Each row is a point on a landscape with many valleys, with its height.
From any point a ball rolls to the lowest of the 5 points nearest to it. It stops when none of these is lower. Distance is the straight distance between rows; heights are no part of it.
J619: [ 26  40 -22 -13 -38  21  18   8  -4  17  17   8  27 -10]  height 2.59
J222: [-13 -27  18  13  58 -24 -42  -6  20 -38 -40 -23 -26  38]  height 4.39
J98: [-21  13  15   4  14  13  -6   3 -18 -19  -6  20  -9  13]  height 7.17
J653: [ 28  48  -3 -36  53 -17 -44  23  18 -30 -12  -4 -18  15]  height 1.71
J550: [-40 -43  12  32  32   2 -28  -6   4 -25 -31 -13 -18  34]  height 5.40
J967: [-20  -2  16   5  -5   6  13  -8 -25  -9   7  11 -19  10]  height 6.83
J652: [ -7  31  -7 -10  42 -15 -41  23  27 -29 -35  -9 -11  27]  height 3.19
J419: [ 38  55 -27  -3  -8  42  -8  13   5   7  19   3  41  -4]  height 3.67
J400: [ 52  34 -23  -5  30  24 -33   3  28  -2   0 -22  40  -1]  height 2.62
J569: [  0  17  14  -5  34  18 -13  -2  -9 -19  -2  21  -7  10]  height 5.39
J68: [ 22  25  12 -15  49   8 -22  -1   3 -23  -7  12   0   7]  height 3.16
J819: [ 55  28  -3 -24  53   0 -33 -10  19 -20   3 -17  13   2]  height 1.66
J86: [  9  -1  -3  14  -9  22  19 -25  -3   9  11 -23   8  -2]  height 3.47
J393: [-56 -43   9  37  -2   7  -9   7  -9 -13 -20 -14 -22  35]  height 7.39
J752: [-25 -26  18   6 -22 -10  25  -5 -27  -1  10  16 -28  -7]  height 4.82
J912: [ 72  35 -20 -32  47  -8 -51   3  30 -13   7 -44  16  -1]  height 2.07
J3: [-32 -38  16   1 -29 -27  28   6 -21   6  12  22 -33 -13]  height 3.49
J83: [-26   6   0   9  34   4 -33  15  13 -24 -36   6  -4  28]  height 4.74
J623: [ -6   9 -18   3 -49   2  29  -6   3  35   3 -14  20 -17]  height 2.69
J906: [ -4 -22   9   3 -21  -9  28 -27 -11  13  16 -13  -9 -12]  height 2.09
J881: [ 11  20 -17 -16 -54 -11  39   7  -4  37   9  19  27 -31]  height 2.27
J647: [  5  29 -22  -5 -44  14  24   4   1  25   7  -5  24 -12]  height 2.60
J136: [ 44  43  -7 -22 -39  13  38  -1  -7  23  34  19  27 -27]  height 2.25
J553: [ 13  33 -24   3 -24  31  10  -2   6  20   7 -15  32  -1]  height 2.19
J55: [-14 -33 -13   8 -42 -20  31  -5   6  42   0  -1  22 -32]  height 1.90
J54: [-22 -67  19  10 -30 -37  29  -8 -11  23  14  19 -12 -39]  height 2.23
J440: [-43  -5   8  18  11  18 -16  11  -9 -17 -22   9 -11  30]  height 7.42
J517: [ 72  41 -21 -31  50 -12 -49  10  30 -15   7 -50   6  -1]  height 2.11
J178: [-42 -71  18   9 -35 -40  21  24  -6  19   7  45 -31 -23]  height 2.83
J437: [-16  12  -5   3  50 -15 -44  16  32 -30 -40 -16 -11  33]  height 3.76
J617: [ -3  25   1 -11  43  -1 -33  17  13 -27 -27  14  -4  17]  height 2.05
J441: [-45 -27  11   9 -30 -14  16  15 -24   3   1  19 -34   1]  height 5.31
J755: [  4   3 -13   8 -28  13  23 -20  -2  22  11 -23  13  -5]  height 3.04
J734: [-15 -49  -4   9 -36 -28  32 -12   3  40   4   0  16 -36]  height 1.32
J533: [ 19  10   2   4  19  28  -1 -27   0  -1   8 -15  12   2]  height 4.30
J536: [-59 -47   4  20 -34 -15  12  21 -12   1  -5  11 -34  11]  height 5.67
J850: [ 37  37 -28   2   9  37 -19  -1  17   2   2 -15  40   1]  height 3.28
J839: [ 48  25  -3 -28 -42 -11  42 -12 -12  37  33  18  36 -46]  height 1.40
J334: [-29 -63  18   3 -30 -36  28   5 -14  13  14  32 -24 -29]  height 2.56
J908: [ 42  36   2 -30  54  -5 -34  12  19 -27  -5  -5  -8   6]  height 0.59
J578: [  4  -7   7   6  -6  12  21 -29 -11   4  16 -14  -2  -3]  height 3.82
J262: [-57 -56   7  13 -42 -26  12  31 -13  11  -2  24 -37   3]  height 4.18
J655: [ 24  33 -12 -25 -49  -5  38   6  -9  30  20  21  24 -27]  height 2.08
J651: [-18 -53  15   7 -28 -31  31 -13 -11  18  18   5 -13 -27]  height 2.49
J474: [ 20  15   9  -7  35  21 -10 -15  -7 -19   5   7   2   6]  height 4.66
J678: [-51 -20   8  17 -16   5   2  19 -18  -7 -12  12 -22  17]  height 7.84
J333: [  5   3  14   1  10  21   8 -22 -18  -8  14  -1  -8   7]  height 5.16
J73: [ 36  52 -22 -13 -31  35  12   8  -7  12  23   7  28  -7]  height 3.13
J370: [ -6 -21   1  12 -33  -7  27 -21   0  21   8 -20   5 -13]  height 3.24
J346: [-26 -37  25  24  52 -12 -34 -12   7 -38 -37 -13 -27  39]  height 4.68
J677: [ 40  18  -1  -3  42  19 -20 -17   7 -12   9  -4  14   1]  height 3.15
J486: [-30 -17   9  22  35  -1 -35   3  12 -25 -37 -11  -7  35]  height 4.83

Call two points neighbours if one is among the 5 nearest of the other. Go from one point of each pair to the other, from neighbour to neighbour, staying as low as possible. Name the highest point that can't be avoided.
J734 / J908: J850
J839 / J906: J623
J553 / J839: J619

For each start below, name the point where the ball stops.
J536: J734
J533: J908
J474: J908
J400: J908
J393: J617
J441: J734
J619: J839
J623: J734
J440: J617
